Each row is a point on a landscape with many peaks, with its height.
A climber steps from a point to whichever of its 2 nearest points has the largest rise for the distance, and stops where none of them is higher. Distance is the straight distance between rows; heights are no part of it.
Z_615: [  46  -36   -4   11   66    7   -9  -15  -40   15  -16  -43  -21 -100
   39   33   51   -3   57  -68   11]  h=136
Z_919: [-22  50  16  -7 -82 -46  -5  29 -11  98  57  15  65  36  -2 -72   3 -35
 -20 -29  39]  h=249
Z_98: [-44  28 -37  17  62  19   7 -45  38 -41  11  28  37 -23 -30  11 -45  24
  13  20  21]  h=73
Z_424: [-47  -8  63  47 -40  30  32  26  43 -64  11  -6   8  15 -34  66  99 -47
  -3  38  19]  h=167
Z_108: [ 26 -29 -19 -57 -13 -21  12 -19 -16  21 -35  31 -16  64  61 -37 -62 -15
 -51  28 -43]  h=670
Z_547: [ -13  -11   40    2   53   30   57  -12   -7 -100  -73   45   -9  -33
   18   -4  -28  -13   -8   41  -31]  h=154
Z_182: [  51   55    5  -34   47  -94    0  -20 -106   25  -19  -44   12   -1
  -21  -54   -5  -33   50   47   17]  h=565
Z_278: [  9  -1 -81 -29  -3 -37  10  18  11  14  51  -8 -33  16 -27 -18 -32  -5
  26  13  40]  h=42
Z_719: [-43   7  24  33 -35  35 -46   2  57  19 -15   6 -44  39 -10 -21  -9 -28
  -7  29 -13]  h=509
Z_761: [ 61 -46  29  25  37  43  -9  -3  -3 -35 -71 -58 -65 -45  65  10  45   3
   6 -23 -44]  h=101
Z_483: [ 72  50 -24 -20   9 -26 -65  45   2 -44  11 -15  38  20 -59 -23 -23 108
 -61  -8  -9]  h=602
Z_452: [ -25  -19   34  -20   16   -9  -33   14    4   11    6   73   15   34
  -38   62   28   12 -113   38    5]  h=156
Z_543: [  48   48    2  -41   10 -103   -5   14  -88   35   11  -42   55   44
  -31  -39   44  -33   -7   52   49]  h=675
Z_90: [ 16  38  28  22   6  -6  18 -48 -92   9 -55 -21 106  45  10  13 -65  25
   9  30 -37]  h=31
Z_299: [   1    2   42  -34  -56   10   17   -5   18   69   37   37   14  -54
   87  -56   59  -20  -18 -103  -30]  h=339
Z_491: [ -2  21  26 -32 -64 -57   4  55 -43  66  44  19  22 -28 -18 -55  15 -44
  20 -60  45]  h=270
Z_75: [ 14  -6 -35 -25  20  19 -44 -43  72  45  21  35  -6 -25  47 -19   3  48
 -56 -60   7]  h=584
Z_514: [ -6  40  22  -5  39 -51  12 -35 -76  22 -19  -7  50  -4 -19  -9 -13 -38
  48  38  21]  h=432
Z_837: [  1 -16  45 -41 -55 -14 -21  10 -15  89 -16  52 -23  24  43 -51  -1 -35
 -45 -23 -26]  h=395
Z_766: [ 44 -71  -9 -16  24  38  16 -16   3 -31 -54 -40 -44  35  46  53  16 -14
 -14  58 -38]  h=356
Z_950: [-34  34  59  31 -57  16  51 -18 -36 -37 -46  -7  36  35  -4 -18 -30 -38
  50  48 -41]  h=129
Z_664: [-35  -3  15  41  31  37  -3 -47   2  -2 -26   6  54  47 -16  74  -9   4
 -24  60  -7]  h=284
Z_376: [-75 -50  16  -4 -48  18  68  51  -8  -7  18  89 -33   3 -13  49 -41 -16
 -29 -14  -8]  h=186
Z_601: [ -7 -17  56  24 -25  49  40 -18   7 -16   2 -12  56 -28  44  25  92  -3
  -1 -49 -30]  h=151
Z_133: [ 26 -48  -1  -8  10   6  -2  39 -48  12  37  17  43 -37 -32  80  65  37
 -27 -55  28]  h=155
Z_854: [-43  20   5  -3  32 -29 -10 -36 -64  86 -27  61  40  42  -3 -11 -92 -23
 -37  36  22]  h=183
Z_27: [ -4  39  13   8 -47 -43 -16  71 -38  14  44 -17  18 -29 -81 -27  13  -1
  51 -40  42]  h=285
Z_610: [ 21 -51 -42  -5  52  36 -45 -23  25  44  16  22 -27 -45  19  32  20  48
 -24 -58  24]  h=555
Z_343: [-53 -16   8  20 -11  35 -44  30  66  39  42  59 -37 -25 -34  24  25  25
 -49 -43  29]  h=165
Z_135: [-37  14  29  95 -25  61  -7  -3  25 -17 -22 -52 -16  19 -48  55  22  -9
  58  39   3]  h=439
Z_91: [ 75 -22 -82 -25  47 -22 -24 -55  11  49  16 -58   4  -8  89  -7   2  47
 -19 -50 -11]  h=496
Z_95: [-11 -33   1 -45   1   9  43 -18  35 -24 -34  55 -57 -24  75 -53 -24 -46
  -5 -10 -25]  h=437
Z_955: [-49 -16  57 -10 -32  26  -5  24  40  -8  -9  78 -20  36  -4  19  20 -15
 -94  31 -29]  h=171
Z_296: [ 58  -2 -25 -16  -4  10 -33  38 -14 -45 -14   3  21   8  -7 -13 -60 104
 -51 -37 -44]  h=520
Z_740: [ 40 -30 -56 -15  -1  20   5 -33  28  36  22 -21  -2 -24  99 -32 -12  32
   1 -83 -35]  h=569
Z_753: [ 37 -21 -70  13 -12  17 -23  33  -8  42  28 -31 -28 -22  -8 -16 -54  59
  45 -76  14]  h=488
Z_359: [-83 -26  43  30 -31  32  26  40  22 -37  -1  61 -25  39 -31  63 -23 -13
 -53  39 -20]  h=179
Z_860: [  4 -50 -50 -19  19   4  39  -6   3 -13   1 -26 -46  24  -2  56  -8 -33
  35  61  20]  h=408
Z_894: [ -4  -8 -54 -28  16 -16  -3   3  61 -31  46  13 -13  13 -19  17  19   6
 -20  23  32]  h=53
Z_436: [ 13 -21 -45 -29 -26  13  53  -8  34 -27  37  -1  21 -31  58 -27   2  19
  14 -61 -19]  h=636
Z_404: [-53  50  16  37   2  14  47 -39 -16 -36 -15 -15  23  20 -47  23 -40 -24
  70  81  -1]  h=153
Z_378: [ 87 -47 -15 -27  51   8  -5 -23  -9 -57 -51 -57 -15  22  72  36  26  38
 -50  29 -65]  h=299
Z_214: [-37  22 -40  26  38  18  38 -17  20 -47  24  -8  -8 -39 -45  14 -18  -1
  72  19  35]  h=82
Z_499: [ 46   6  26 -64 -37 -42 -41  -1   5  35 -38  18 -22  48  51 -65 -10 -21
 -71   8 -34]  h=484
Z_721: [-34   7 -22  12  -7  25 -20 -27  44  40  34  31  41  11  11 -11 -18  28
 -29 -36   4]  h=632
Z_513: [-27   5   9  36  -7  23   6  64  -8 -54 -19  -8 -84 -22 -81   7 -38  -3
  62  32  11]  h=464
Z_847: [ 67  13  -5 -11  37 -35 -33  -4 -62  -9 -25 -53  32  22  -8   2  -2  43
  -8  19 -20]  h=36
Z_511: [-26  21 -27  30  21  12 -18  18  48 -32  46 -29 -28 -41 -67   8  42  11
  54   0  51]  h=87
Z_744: [ 35  67   9   3  15 -30 -11 -30 -71  -6 -48 -34  44  25   4 -59 -82  39
  19  30 -59]  h=40
Z_268: [ 44  44 -11 -21  57 -39 -25 -23 -51 -20 -41 -25 -14  13 -32 -35 -51  25
  16  63 -19]  h=7
Z_51: [ -6   9  28  77 -46  83  32 -26  32 -34   0 -45  63 -18  32  13  46  30
  42 -52 -31]  h=144
Z_243: [-10   4 -52  31   1 -20 -29  23  37  26  77 -61 -23   6 -73  38  60 -10
  53  13  75]  h=91
Z_817: [ 45  26 -85 -19  28 -39  32   2 -45   6  48 -64  -6  20 -56 -13 -30  34
  56  35  34]  h=24
Z_723: [ 75 -23  -5 -51  26 -41 -24 -26  -5 -10 -29 -43 -16  24  78  -4  49  -9
 -49  15 -47]  h=243
Z_205: [-25 -28   6  -1 -21  16  -9  52  17  13  63  44  15 -54 -34  42  46  32
 -25 -76  32]  h=162
Z_166: [  9  75  31 -13  16 -42 -37 -40 -22  26 -35   6  43  10  21 -85 -50   8
 -12   6 -27]  h=98
Z_844: [ 41  37 -11 -33   7 -67  17 -38 -33   7  13 -59  44  41  10 -29  49 -37
  27  56  12]  h=522
Z_581: [-23  26  43 -28  28 -42 -30 -39 -31  46 -33  62  21   4   6 -45 -34 -41
 -31  16  11]  h=143
Z_155: [-26 -15 -26 -12  -2  24  61 -32  19 -24 -18  18 -24  -4  43 -21 -52 -34
  36  17 -16]  h=476
Z_492: [ -4   0  36  82  40  76  -7 -31  22 -35 -59 -48   0 -20 -13  49  31   4
  40  39  -3]  h=422
Z_528: [-24  17  73  31 -40  14  33 -11   3 -35  -4 -17  59  -9  -5  20  91 -42
  28   3   1]  h=160
Z_886: [ 19  30  38  35  36  20  -8  15  25 -77 -22 -48 -41 -65 -31 -31  71  -6
  56   8   7]  h=382
Z_103: [ -8 -24  17 -48 -40 -24  27  -4 -19  68  20  42   5 -16  60 -42  21 -51
  -8 -58  -4]  h=359
Z_747: [  9  16   1 -42 -36 -42  24  -6  14 -17  16 -31  -1  44   3 -36  48 -54
  20  49  -7]  h=651
Z_251: [ 21 -15 -59   8  84 -10 -49 -20 -37  94  13  21  29  -7 -15  42 -31  53
 -46 -18  72]  h=410
Z_138: [-50  23  32  23 -69  13  33  20 -33   3   9  38  59  -6 -21 -19 -56   8
  23 -42 -17]  h=203
Z_633: [-19  -1 -41  51  53  -2 -18 -15 -55  97  17  -9  52  28 -44  80 -55  25
 -16  18  68]  h=367
Z_192: [   6   22   48   21   62   15  -22    3   -4  -53  -42   10  -27 -107
   -8  -23   20    5   36  -37   12]  h=369
Z_157: [   2  -42    8  -35  -20  -42  -25   70   -2   -6   37   31  -14   61
  -52   72   47    0 -102   36   23]  h=137
Z_930: [-14 -18 -43 -34   9   1  10 -52  36  31   3  37 -12  34  52 -21 -51 -19
 -25  18 -10]  h=544
Z_662: [ -2 -42  35  26 -59  58  -3  21   7  40 -18 -12 -35 -24  43 -20  25 -19
  28 -68 -31]  h=318
Z_70: [-67  24  15  72 -60  72  37 -30  68 -12  30  -6  60  14  -1  18  24   3
  27 -24  -5]  h=138
Z_399: [-38  12   9   4  34   0  13 -64 -27   9 -34  38  56  39   6  15 -64  -7
 -23  55 -18]  h=238
Z_665: [-24  44  39   1  54 -21 -23 -35 -21  -4 -22  22  18 -66 -19 -29   7 -31
  38  -4  23]  h=364
Z_44: [ 16   8  33  30  41  27 -29 -15  22 -41 -28 -35   8 -27   0  11  66   2
   8   4 -11]  h=400
Z_945: [ 76  11 -51 -44 -12 -23 -41  29   2   0  -8  -2 -36 -14  28 -63 -62  79
 -30 -62 -23]  h=440
Z_701: [  6 -50 -38 -10  25   9 -37  31 -18  55  13  31 -65 -46 -20  35 -26  16
   6 -47  44]  h=534
Z_561: [-20 -36  11   2 -20  46   1  -5  42  50  35  28  -7 -48  48  -4  62  -2
  -7 -84  -7]  h=328
Z_5: [-22  14   7 -19 -34  10  29   8  73 -64  11  12 -13  24   5 -45  21 -29
 -12  39 -17]  h=568
Z_482: [ -8 -35 -32  -8  13 -17   0  55 -22  -8   6  -4 -86  -4 -61  46 -26 -28
  37  38  39]  h=445
Z_142: [-61 -33  15  18 -25  20  60  31  35 -42  31  33 -14 -12 -22  65  43 -42
   6   9  26]  h=173
Z_808: [ -7  37  53  19   3  12  47 -68 -48 -30 -58 -13  81  14  46   0 -20 -13
  21  33 -60]  h=89
Z_720: [-67  10 -64  -9  36 -16  16 -21  60 -16  56  49  -7   1 -31  14 -39 -11
  -2  31  53]  h=62
Z_987: [-89 -18  24  19 -34  13   6  36  73   5  57  55 -46 -13 -28  31  44 -51
 -23 -12  40]  h=169
Z_992: [ 89  -1   2 -39  79 -74 -39 -35 -85  14 -57 -33  -3 -28  69   1 -11  26
 -46  -8 -43]  h=100
Z_975: [-11   3 -34   1 -35 -39 -21  20  45  34  65 -39 -24  55 -40   7  53 -44
  16  34  49]  h=99
Z_932: [  0 -22  49   0 -99  19   9  76  12 -13  -2 -14 -46 -10   3 -28  44 -47
  32 -33 -20]  h=309
Z_99: [112  11 -13 -30  67 -75 -44  -9 -74   1 -20 -80  29 -12  31   9  42  46
 -32 -10 -16]  h=63
Z_239: [-49 -29  34  23 -63  48  69  18 -35 -12 -11  48  15  -4   2  33 -46  -8
  21 -23 -27]  h=193
Z_991: [ 55 -28 -21 -10  39   2   5 -12  -5 -21 -28 -44 -65 -63  66 -24  16   1
  43 -37 -20]  h=119
Z_401: [-83  32   5  26 -44   6  -3 -15  59  36  44  39  38  45 -11 -10 -13 -24
 -24   9   8]  h=582
Z_280: [ 34 -36   2 -13  23  -4  -2  26 -29 -23  13 -17   1 -65  -1  32  60  12
  24 -56  18]  h=146
Z_927: [ 48   9 -77   4  -6  11 -50  18  25  12  10 -30 -41  14 -14 -49 -78  87
   8 -31  -2]  h=451
Z_912: [ 73   7 -20 -34  43 -44 -23 -48 -31   8 -56 -45 -30  19  76 -41 -37  10
 -16  20 -59]  h=168
Z_39: [-25  -7 -18 -25 -58  25  85   6  71 -72  40  26  30   4  47 -29  12  -8
  -3 -20 -25]  h=593
Z_119: [ 47 -17 -50 -25   3 -16 -44  44   9  28  29 -15 -61 -54 -18 -23   5  31
  28 -71  44]  h=512
Z_642: [  9  21  27 -14 -77 -23   9  76 -12 -39  24 -19  -7  -1 -47 -36  22  -9
  35 -10  -7]  h=298
Z_449: [-36  11  19  -1  40  13  67 -53 -26 -62 -54  24  29  14   1  24 -57 -24
  24  84 -22]  h=185
Z_575: [  9  -1  17  -9  48  27  -6  -1  39 -79 -51  36 -44 -38  10 -20 -12  18
 -32   7 -16]  h=139
Z_556: [-74  31  -7  31 -21  17 -42  10  77   0  27  32 -25  29 -47 -10 -44   8
 -18  15  13]  h=543
Z_84: [-13  33  42   5 -95 -23  25  26 -45  39  27   4  87  32 -10 -34 -11 -13
   7 -34  -1]  h=223
Z_954: [ 21 -32  -1  15  19  35 -16  -6   5 -45 -34 -33   3  44 -12  65  13  24
 -24  57 -27]  h=317
Z_832: [ 66 -12 -81 -18  63 -14 -51 -31   7  57  23  -6  28   1  30   4 -14  78
 -65 -47  31]  h=444
Z_265: [  6 -30 -18 -26 -41 -43 -26  63   9  18  29  -8 -47  66 -33  23  20 -31
 -36  39  23]  h=116
Z_188: [-65  26  34  88 -57  37  23  52  10 -37  -4 -32 -56  26 -86  37 -24 -18
  71  43   6]  h=453
Z_130: [-53 -11  29  40  -4  32  -6  18  17  -7 -41   7 -78  11 -29   8 -33 -50
  28  57   1]  h=481

Where does a climber stop that starts at each point below?
Z_744: Z_766
Z_927: Z_721
Z_90: Z_766
Z_847: Z_766
Z_991: Z_142
Z_243: Z_108

Call two points neighbours if one is among the 2 nearest of the other. Go from one point of each pair to the other, from neighbour to neighbour, staying as high as possible. Name the lowest point that can't be avoided.
Z_543 / Z_108: Z_268
Z_543 / Z_513: Z_665
Z_543 / Z_142: Z_70
Z_721 / Z_483: Z_945
Z_747 / Z_543: Z_844
Z_436 / Z_747: Z_5
